The views of a scene show one set of named points, each view turned or mirrored, and shifted as a whole, with a little noise and some points left out.
In the rows, 128 means zero.

Scene 1
View 1
(161): [136 148  97 140 107 141 166 117 110 111 145 112 111 129 137 120 161 115
 140 140 179 144 137 118 113 107 111 126 117]
(43): [160 112 182 165 105  54 129 130 165 131 129 111 133 140 148 198 150 127
 163 158  93 142  43  93 110 128 130  69 142]
(49): [131 169 131 144 145  84 174 162 133 103  95  66 162 134  95 123 173 114
 155 144 114 198  98  95 142 126 130  70 110]
(256): [188 140 103 144  91 102 114 108 140 160 145 123  92 121 184 177 167 130
 124 143 130 122  82 105  93 149 132  95 133]
(211): [153 155 170 159 130  65 184 131 131  82 122  61 138 159 101 161 160 123
 165 153 136 148 106  83 105 101 113  79  94]
(206): [170 142  96 143  91 114 131 101 121 143 151 121  83 127 174 160 164 127
 124 140 153 117 106 107  93 131 121 112 124]
(96): [106 121 140 143 117 120 145 154 152 118 113 125 159 114 129 127 149 113
 156 157 114 194  70 123 156 118 122  97 172]
(63): [112 115 150 149 114 116 154 141 143 111 129 126 144 121 123 135 147 118
 164 154 125 170  80 121 140 107 119 100 160]
(171): [133 123 139 154 105 125 180 101 111  95 152 112 108 143 129 134 141 123
 158 152 189 121 130 113 104  79  98 134 116]
(119): [117 116 128 147  99 145 164 118 124 111 144 133 120 125 138 118 142 114
 156 151 167 151 113 127 133  96 110 127 149]
(118): [120 161  64 125 116 158 150 139 117 129 125 113 131 114 133  88 174 116
 131 141 155 185 126 130 144 126 124 111 137]
(280): [100 118 157 151 119 121 164 147 149 106 120 118 157 121 111 125 145 114
 172 159 133 182  84 121 150 102 114 100 159]
(191): [152 150 133 151 114  89 155 130 134 117 129  97 126 134 132 153 161 121
 145 148 130 153 101  96 113 123 121  89 119]
(198): [141 140 138 149 112 102 162 121 129 110 130 100 124 137 128 143 156 124
 151 151 144 152 106 104 119 111 114 100 121]
(31): [133 112 107 141  90 140 128 118 140 145 149 149 111 112 166 141 150 121
 143 145 139 148  85 131 127 124 118 123 168]
(72): [116 132 132 147 117 123 171 134 127 102 132 107 136 132 118 120 149 114
 163 153 154 165 107 116 133  99 110 108 136]
(99): [113 117 185 157 118  91 168 142 151  95 120 110 155 138 107 149 140 116
 180 162 122 170  72 106 137  96 114  91 147]
(195): [149 132 126 142 101 106 130 130 149 140 132 118 122 124 152 158 164 123
 143 152 118 155  72 110 116 134 128  95 148]
(159): [132 130 121 144 105 127 147 133 133 119 135 127 125 120 143 133 157 119
 148 150 147 155 100 117 126 116 116 113 140]
View 2
(96): [123 123 116 153 126  63 125 125  68 125 174 124 116 100 170 125 117 120
 129 134  83 119 145 152 155  97 101 127 126]
(159): [127 131 122 135 115 101 114 122 110 122 162 108 123 106 138 105 128 130
 129 132 121 129 135 138 144 129 135 130 121]
(118): [102 145 150 162 124 116 103 103 100 116 133  82 117  99 163 102 136 143
 128 144 147 159 151 131 171 129 121  96  86]
(280): [132 130 114 152 113  56 112 125  89 131 186 118 118 106 170 116 120 131
 127 127  83 124 129 139 161 104 123 118 136]
(195): [133 120 120 120 125 102 139 128 100 122 146 115 118  97 115 135 117 122
 125 139 116 107 145 143 122 126 115 150 124]
(49): [111 147 138 168  89  49 136 109 101 132 151  56  94  98 159 146  89 169
 107 134 108 144 129 112 153 110  94  83 120]
(211): [147 135 118 130  64  44 142 128 141 137 174  59  98  99 109 150  78 169
 114 120  96 120 105 105 114 131 141 102 152]
(72): [131 138 125 148  98  70 106 123 113 131 179  90 118 112 157 109 117 142
 126 127 102 141 126 120 158 123 140 107 128]
(31): [120 132 127 139 138 120 105 121 100 117 154 124 131 106 141  97 148 110
 130 135 127 132 151 148 149 128 132 141 109]
(119): [132 140 121 136 117  97  91 122 120 128 179 112 133 111 151  88 139 126
 138 124 114 141 130 132 161 128 157 126 120]
(256): [134 122 127 100 132 146 143 131 129 113 128 106 119  93  70 134 132 123
 122 139 146 108 148 141  92 151 135 165 118]
(63): [134 129 113 142 115  67 118 128  92 128 180 120 121 105 155 118 117 125
 129 131  89 118 135 139 147 109 123 130 134]
(43): [155 112 104 109 110  66 165 147 103 125 174 121 110  95  88 165  95 125
 118 126  81  79 128 149  88 116 116 168 163]
(161): [124 148 138 134 102 114  95 114 138 126 156  81 125 111 132  94 136 142
 128 127 145 151 129 116 157 146 166 105 111]
(99): [147 126 105 139 101  37 130 138 100 137 198 113 116 105 145 130 100 133
 122 121  67 108 119 135 141 103 129 128 155]
(206): [132 139 131 113 108 124 125 120 141 118 139  90 119 102  96 117 126 140
 125 134 148 130 135 123 121 155 151 133 119]
(191): [134 135 125 129 100  85 137 124 120 130 157  83 110 100 112 140 107 147
 117 130 112 120 130 126 123 126 126 126 129]
(198): [135 136 122 132  99  81 125 126 121 130 166  88 113 104 128 124 109 145
 124 127 116 125 122 123 132 134 137 118 132]
View 3
(159): [132 139 133 130 115 108 127 146 145 135 129 139 125 117 127 124 111 101
 115 120 124 133 139 127 106 148 108 103 128]
(96): [144 131 114 124 141 140 138 164 129 182 118 153 101 129 145 106  84 104
 123 103 117 122 131 151 121 156  75 112 122]
(63): [143 141 122 131 125 137 127 169 139 166 129 149 118 119 136 116 104  99
 124 111 114 117 129 150 117 163  93  99 118]
(161): [139 155 139 136 112  72 125 126 153 115 139 144 131 117 122 129 145  93
 126 124 136 153 158 108 102 152 130 106 115]
(43): [110 117  73 123 100 167 105 191 144 128 127 132 159  87 144 122  85 115
 108 135  87  61 105 175  86 149  87  69 157]
(99): [147 147  92 133 115 147 117 186 139 167 128 163 126 110 142 110 123  92
 136 108  99  90 132 168 118 175  90  82 110]
(49): [146 122  41 116 126 104 131 139 119 149  95 180 101 113 144  77 127 112
 163 103 128  98 162 142  70 160  78  92 106]
(280): [153 142 118 133 133 135 129 171 133 177 125 160 106 128 137 108 109  94
 131 101 112 122 138 150 121 169  88  99 108]
(211): [138 145  48 126  87 106  98 161 146 121 123 168 145  90 132 105 163  98
 158 128 112  70 156 149  72 167 105  66 108]
(171): [145 160 139 137 103  86 119 140 157 119 141 140 140 113 122 139 153  87
 125 129 129 141 154 120 108 159 137  96 111]
(118): [142 132 132 125 142  69 148 107 130 138 117 153  92 137 127 108 111 107
 124 112 152 173 156 101  99 139 104 129 120]
(198): [130 139  98 131 103 106 121 147 146 127 124 146 137 105 132 118 131 100
 133 128 122 111 146 134  92 156 108  90 119]
(31): [127 136 158 132 130 108 136 139 143 142 132 126 122 129 129 128  89 104
  98 120 126 155 131 120 117 143 109 117 137]
(191): [125 128  88 122 111 106 118 148 143 119 123 142 135 103 136 113 119 111
 127 127 122 105 144 137  78 149 102  90 127]
(256): [ 89 111 128 122 106 103 119 142 152  79 136  99 165  92 130 139  87 118
  84 149 125 118 118 117  69 119 118  96 164]
View 4
(96): [120 127 134 131 156 123 142 132 103 170 110 113 100 112 118  94 133 138
 150 146 134 137 143  69 116 125 113 138 162]
(161): [137 126 179 137 131 131 143  75 140 110 136 147 119 145 133 103  86 107
 162  90 143 112 125 120 136  92  95 101 117]
(119): [127 126 172 131 158 142 140  85 124 132 120 134 109 137 135 102 108 115
 158 121 140 122 146 114 140  99 122 101 133]
(211): [141  79 142 104 155  65 187  78 123 155 133 123 100 156 143  75  89 111
  94  58 108 135 112  78  94  86  98 105 173]
(72): [140 112 162 126 164 116 151  89 115 148 120 133 111 134 135  93 103 111
 143 116 136 119 134  88 123  96 102 106 150]
(31): [103 140 155 144 127 149 136 109 137 137 127 128 108 120 122 115 122 128
 172 129 144 137 136 120 136 125 115 119 122]
(191): [121 107 138 119 129  95 167 102 137 142 134 124 105 136 127  90 103 120
 124  79 120 140 114 100 102 111  97 121 145]
(43): [ 92  96 103  96 126  89 186 117 142 177 132 101  78 131 126  79 146 148
  92  88  92 182 117 113  91 127 150 126 166]
(195): [ 96 119 133 129 115 115 159 119 145 150 134 122  93 127 117  98 123 136
 139  99 120 155 117 117 109 128 115 132 135]
(171): [135 106 180 120 166 128 163  53 134 119 130 144 110 160 148 100  90 103
 138  85 133 119 140 131 144  74 124  80 133]
(280): [128 117 144 127 171 123 146 112  97 167 111 118 106 125 130  86 128 132
 142 139 138 128 147  70 120 108 119 118 165]
(256): [ 80 127 137 129  84 119 169 112 181 126 153 124  91 132 111 107 113 128
 141  68 115 166  99 162 113 134 117 127 109]
(49): [144  94 129 123 143  71 163 124 104 166 122 125 113 128 123  72  90 116
 125  94 130 115 111  32  83 112  53 135 172]
(118): [147 141 178 157 131 127 125 107 114 125 125 144 131 120 119 104  74 101
 183 120 161  90 123  69 124 105  54 125 126]
(159): [116 125 154 133 136 125 147 104 131 142 127 125 106 132 125 105 113 125
 150 109 131 132 136 111 125 111 114 114 137]
(206): [107 120 160 126 103 120 160  88 161 121 148 138 105 138 126 105  94 115
 144  67 122 136 107 140 115 107 102 107 115]
(99): [130  96 131 110 175  98 169 100 104 181 114 115  99 133 137  81 131 133
 114 122 121 144 144  78 113 105 134 115 179]
(198): [122 107 146 120 139 104 167  94 132 141 131 129 104 141 132  92 104 122
 133  87 124 132 122 102 113 100 104 114 143]
View 5
(72): [152 120 127 110 101 106 130 113 152  97 110 143 124 127 127 100 135 136
 120 122 122 154  97 153 184 105 141 118  92]
(31): [133 154 126 147  87 121 109 143 137 112 135 146 128 139 131 112 156 139
 136 148 128 112 134 132 143 100 142 126 118]
(49): [155  95  94 132 138 110 110  77 155  39 108 144 110 144 102 123 135 152
 140 105 120 209  84 160 186 103 157 101  69]
(63): [141 111 112 119  88 109 135 120 145  78 109 135 119 134 123 118 159 137
 123 125 137 147 122 158 160 112 127 132 112]
(171): [128 132 158  91  83 112 136 116 153 135 119 143 137 108 144  77 101 101
 115 103 105 135  84 123 184 102 120 103 104]
(43): [ 83  69  93 135  96 128 127  80 141   4 105 122 111 131 123 130 152 119
 155  54 129 196 130 144 115 100  81 124 136]
(280): [157 102 113 112  94 107 141 125 149  75 105 132 120 133 122 113 164 146
 109 132 141 153 116 168 174 118 135 137 102]
(198): [126 117 126 124 103 119 120 104 148  82 122 143 123 129 128 105 124 126
 134 104 114 160  99 133 161 102 132 107 103]
(195): [108 125 106 156  93 129 107 113 138  71 130 140 127 136 123 124 153 128
 151 107 127 147 126 124 128  98 114 115 123]
(118): [157 164 121 156 121 114  90 125 135 125 146 155 129 146 115 113 137 155
 138 160 112 133 103 134 182 103 178 101  80]
(99): [136  86 113  97  95 105 150 108 151  53  91 128 114 126 125 115 155 127
 113 101 137 169 114 167 166 114 114 136 112]
(256): [ 78 148 123 173  84 140  88 111 129  81 152 148 133 136 139 116 128 110
 172  98 110 127 131  95 105  85 109  98 136]
(119): [142 139 139 113  83 113 135 131 146 125 117 141 136 122 133  96 140 126
 118 136 124 120 114 142 173 110 136 119 111]
(206): [101 149 136 150  93 130  99 104 137 107 144 149 140 124 133 106 111 113
 154 106 100 136 104 101 140  89 120  91 114]
(211): [123  83 127 103 110 113 128  72 159  51 104 141 118 115 124 100 100 116
 134  61 108 208  75 140 180  98 110  95  93]
View 6
(159): [124 134 123 130 124 105 135 132 112 119 108 104 112 119 132 121 136 118
 136 134 141 112 125 144 162 137 134 125 140]
(198): [128 140 109 128 101  76 131 122  90 123 112 103 104  93 140 101 159 145
 141 126 122 108 117 158 165 134 120 109 132]
(63): [127 145 127 127  93  95 141 142 109 128 111  88 122 107 121  92 147 118
 157 139 146 111 140 140 168 148 137 108 126]
(195): [134 160 118 140 105 101 133 118 104 131 108 104  96 133 147 124 157 140
 137 125 132 142 121 161 162 137 140 111 145]
(72): [123 119 120 116 120  90 140 139  98 111 107  97 118  91 119 102 142 117
 146 138 133  77 126 143 163 134 122 118 128]
(280): [120 137 124 117  90  88 143 142 109 125 110  84 127  91 117  86 155 109
 164 144 147  95 143 138 162 149 127 102 125]
(96): [109 165 122 120  76  96 133 126 119 130 115  84 119 102 128  88 169 108
 159 147 155 119 150 137 154 144 124  97 125]
(161): [126 100 123 118 162 106 139 140 104 106  98 121 104 106 125 140 118 119
 117 131 132  77 105 139 151 122 131 148 138]
(256): [143 156 111 156 134 114 132 110  97 135 102 120  77 160 164 162 133 157
 115 118 122 168  97 167 165 132 150 132 162]
(191): [128 139 107 136 114  78 129 121  85 125 107 106  97  98 146 117 153 154
 132 123 114 114 107 166 165 133 122 114 137]
(43): [159 172 108 159  71  74 131 132  69 151 115  84 111 128 149  94 160 175
 148 110 104 164 132 192 198 165 146  88 138]
(119): [129 115 126 124 132 108 145 148 112 115 104  99 119 116 113 119 120 103
 138 143 148  85 132 136 163 139 140 134 134]
(171): [154  89 121 128 155  99 149 166  84 108  94 113 117 100 112 126 102 129
 126 129 119  62 113 149 180 145 145 145 133]
(118): [ 87 127 123 104 142 115 131 112 135 100 108 121  90 100 135 138 151  97
 130 145 160  90 111 120 123  99 113 135 140]
(49): [100 142 103 113  90  49 120 104  88 114 119 104  97  52 141  84 195 154
 151 121 124  86 116 158 145 119  90  97 122]
(206): [141 129 112 141 153 103 134 124  95 119 100 123  89 132 145 154 124 146
 111 120 118 123  93 157 160 122 139 139 152]
(31): [118 149 123 123 126 129 143 128 133 122 108 100 103 138 129 134 129  96
 134 149 158 128 131 132 151 131 142 127 141]
(211): [145 113 102 136 110  40 126 137  53 119 104 105 105  67 136  89 155 185
 140 106  88  72 109 185 184 138 113 109 121]

In a view up to two points have been moved. Name them for each view, in the order of its rows, or write -.
view 1 -> (206), (31)
view 2 -> (49)
view 3 -> (171)
view 4 -> (118)
view 5 -> (43)
view 6 -> (198)

Scene 2
View 1
(157): [152 156  89 118 135 137 156 121 152 125 118 114 110 153 107 122 132 141
 103  84 109 127 109 110  79 159 135 114 153]
(178): [176 157 122 117 110 161  50  99 134 122 144 170 119 154 116 127 120 137
 152  62 142 109 126 135 134 109 151 106 146]
(164): [161 135 155 120 106 145  96  87 125 124 117 163 132 162 123 144 143 133
 134  97 128 110 118 145 131 137 161 130 147]
(150): [165 157 122 122 125 161  85 103 138 114 122 167 121 147 126 118 126 125
 140  74 119 112 116 125 129 122 158 111 133]
(210): [159 165 109 126 158 117 148 111 140 106 113 138 103 165 136 142 139 115
  96  84 118 111 100 110 131 146 143 128 153]
(60): [144 124 196 141 122 138 112  72 116 113  85 201 147 163 156 146 148 100
 136 122 113 100 104 157 175 129 191 153 119]
(2): [164 150 138 123 130 125 112  90 127 115 120 160 117 169 139 148 139 122
 117  89 134 104 105 131 142 135 149 130 154]
(13): [176 144 116 104  99 146  85  94 129 136 146 137 115 167  95 144 139 160
 134  78 146 116 127 138 102 135 133 108 174]
(167): [147 162 107 132 141 161 128 126 153 108 105 156 122 136 129 101 120 114
 126  81  93 122 108 109 114 136 161 112 114]
(131): [146 131 179 134 121 140 126  82 123 115  89 179 143 157 145 144 151 112
 128 121 107 104 104 148 153 138 182 147 123]
(30): [146 164 108 137 153 146 147 117 148 108 102 150 119 143 131 112 126 109
 112  87  95 122 101 104 115 145 160 120 125]
(199): [156 156 123 129 129 153  99 107 139 114 117 168 122 150 131 119 124 120
 136  77 118 113 114 125 134 125 159 115 129]
(125): [171 158 112 117 131 137 107 103 139 116 131 146 110 162 120 136 130 132
 117  75 130 113 112 119 124 134 140 114 156]
(137): [138 136 131 128 135 130 181 102 143 123  90 133 126 157 121 137 151 128
  97 111  98 119 102 122 103 171 154 139 141]
View 2
(164): [143 127 126 131 115 132 147 121 173 114 139 124 146 137 132 182 132 134
 125 123 131 125 110 108 112 122 126 111 138]
(131): [138 131 104 114 136 119 131 137 163 131 117 104 139 154 127 196 136 128
 142 104 106 144 109  93  91  90 138 129 124]
(167): [137 120 121 144 117  85 113  99 152 112 136 142 106 105 132 162 175  75
 104 136 132 158  99 147 142  97  97 159  83]
(199): [129 119 126 142 118 113 129 104 156 108 146 132 127 120 123 160 158 109
 115 126 137 152 106 132 126 108 119 127 121]
(2): [114 130 121 146 131 130 137 131 147 119 144 119 138 139 125 163 138 132
 124 104 127 133 112 133 118 130 135 120 138]
(137): [122 148 112 131 138 104 137 157 148 163 130 110 129 132 165 193 130 101
 128 108 101 109 122 137 124 131 107 152  85]
(125): [116 128 132 156 119 123 139 117 144 113 159 130 133 120 133 155 146 117
 110 119 141 127 114 152 136 144 114 122 129]
(150): [131 113 128 144 112 112 134  99 166  99 145 138 127 117 127 157 157 111
 113 127 139 145 103 131 129 114 114 125 125]
(13): [136 123 142 154 103 138 165 110 173 107 166 140 147 114 148 164 127 133
 108 135 153  98 120 139 140 160 106 101 146]
(210): [ 94 140 121 159 134 110 126 139 125 141 152 117 125 128 134 154 148 109
 118 100 122 126 121 162 132 145 123 146 109]
(178): [129 110 133 149 112 132 140  94 167  88 155 137 137 123 112 150 152 128
 114 127 150 148 105 129 126 124 127 105 150]
View 3
(60): [ 50 125 111  87 136 125  84 162 131 101 184 147 170 132 136 122  77 161
 117 116  76 131 164 132 105  73 154  86 110]
(30): [105 103 100 120 145 123 151 124 120 116 146 184 133 127 127 135 113 151
 105 106 149 136 126 156  92 152 125 106 118]
(125): [109 116 113 132 179 152 130 114 126 156 130 162 123 134 124 125 104 125
 120  94 130 105 121 147  94 113 113 115 100]
(157): [139 119  97 152 158 119 175  86 132 166 161 189 111 126 116 145 140 142
  99 104 171 130 102 142  88 169 119 114 106]
(2): [ 94 118 107 129 166 141 107 133 139 143 146 158 133 138 125 120 101 137
 119  98 110 105 140 142  96  99 131 115 112]
(167): [100 102 113 108 149 136 166 118 109 117 144 182 134 120 137 136 110 150
 115 107 151 143 112 160  95 144 116  97 106]
(13): [115 136 123 146 196 155 125  90 130 196 152 148 119 123 128 124 109 120
 132  98 124  94 107 127  98  87 107 111  78]
(178): [ 89 113 131 115 182 168 122 123 108 146 124 151 136 121 146 117  83 128
 141  93 113 103 117 148  99  82 105 103  87]
(137): [110 133  85 139 138 108 133 116 151 141 190 176 132 136 109 143 130 156
  94 115 133 135 139 129  93 140 147 108 121]
(131): [ 65 129 110 105 134 123 103 146 130 115 185 158 158 128 131 129  90 158
 113 113  92 133 155 131 104  90 151  87 108]
(199): [ 91 107 121 109 164 147 139 126 110 130 137 166 141 126 139 126  96 142
 124  99 126 122 123 154 100 110 114 101 102]
(150): [ 80 109 130  97 166 157 141 121  96 128 136 161 143 112 151 123  87 139
 137  98 123 128 114 152 102  99 109  89  87]
(164): [ 84 131 122 118 167 141 111 117 130 153 170 151 142 123 130 123  97 140
 126 105 102 114 131 129 102  80 130  96  91]
View 4
(150): [160 145 149 135 125 100 124 107 137 130 124  97 162 143 120 138 128 120
 131 124 182 128 133 115 147 137 137 134 119]
(164): [156 135 140 134 124 113 136 105 117 130 125 116 178 137 101 152 123 120
 146 119 160 129 129 134 117 153 109 140  95]
(2): [136 127 136 142 122 112 119 107 118 121 127 110 149 144  88 140 125 106
 144 118 156 124 151 132 122 120 104 135 107]
(30): [115 156 160 127 157 129 123 108 121 126 119  87 145 125 131 120 128 111
 115 124 149 127 148 115 179 118 122 111 130]
(125): [134 127 133 145 128  92 121 115 125 121 109 111 153 139 109 152 123 107
 139 134 174 121 140 123 157 118 129 140 115]
(13): [150 112 124 148 119  80 129 115 115 122  94 135 179 127 113 178 115 104
 163 146 187 125 120 135 152 141 123 149  95]
(60): [164 159 157 117 116 149 136  93 123 133 166  96 166 151  79 117 129 134
 134  81 126 139 150 132  62 160  82 131  96]
(178): [172 130 137 142 108  82 117 111 142 121 125 106 160 156 105 150 128 125
 137 125 191 119 133 120 127 136 139 152 111]
(199): [142 152 156 131 138 112 122 108 128 130 122  91 156 136 124 130 126 120
 123 121 166 129 138 115 162 131 128 124 121]
(210): [102 128 140 142 150 117 113 109 113 115 118 102 129 137 105 133 122  97
 134 133 146 122 163 124 164  97 105 124 121]
(157): [ 98 128 139 139 163 112 129 112 103 124  89 118 161 104 133 146 117  91
 140 150 159 129 136 133 207 119 120 112 117]
(137): [ 99 143 148 129 166 154 141 103  93 128 113 108 156 103 110 132 120  97
 136 125 123 137 150 139 160 128  87 104 105]
(167): [132 164 163 124 147 120 126 106 131 134 121  84 152 130 140 118 128 120
 113 126 161 130 140 113 183 132 136 114 133]
View 5
(167): [ 97 164 115 104 138 139 138 141 125 102 127 147 106 130 132 139 129 154
 104 118 136 133 108 155  93 134 111 115 115]
(164): [119 146 120 121 113 164 123 149 143 106 143 156 128 128  90 114 109 147
 129 135 133 136 124 130 148  80 132 156 113]
(199): [101 157 117 106 134 154 139 145 135 121 133 147 105 123 117 138 111 157
 112 117 123 136 116 150 127 108 115 129 115]
(178): [ 96 149 112 106 130 170 150 151 148 141 144 158  98 117  98 139  94 159
 130 121 106 132 125 150 165  87 116 143 114]
(60): [150 167 141 141 123 127 101 152 118 126 104 125 152 130 108  85  87 172
 113 135 162 167 142 119 159  59 129 156 142]
(150): [ 96 157 110 107 129 160 141 148 139 124 136 152 102 121 114 137 110 154
 119 122 120 134 120 148 136 106 113 132 115]
(131): [146 160 137 136 119 131 109 151 123 109 113 137 146 132 104  93 104 160
 114 133 157 158 127 122 139  78 132 151 135]
(125): [108 133 122 100 130 158 164 144 146 103 158 173 102 128 100 147 105 147
 113 124 117 127 103 145 139 114 124 143 113]
(2): [130 136 137 110 125 146 152 147 142 106 147 164 120 134  99 129  95 153
 113 121 131 146 113 137 155  99 131 152 126]
(210): [134 123 148  96 136 123 176 139 134  84 152 173 117 143 115 147 106 149
  92 111 136 142  94 142 122 134 129 136 123]
(30): [117 152 129 105 139 126 151 138 120  89 129 156 112 138 131 138 127 151
  97 112 143 140  99 150  94 144 113 121 121]
(157): [110 126 117 100 119 152 159 133 143  52 161 180 109 143 109 147 142 126
 111 118 132 120  80 145  84 150 131 134 105]
(13): [100 123 105 110 107 192 151 141 167  91 174 180 109 127  78 138 114 129
 139 136 106 114 104 140 153  99 135 160 101]

In a view up to two points have been moved. Name them for each view, in the order of its rows, or write -.
view 1 -> (178)
view 2 -> (167)
view 3 -> (157), (150)
view 4 -> (199)
view 5 -> -
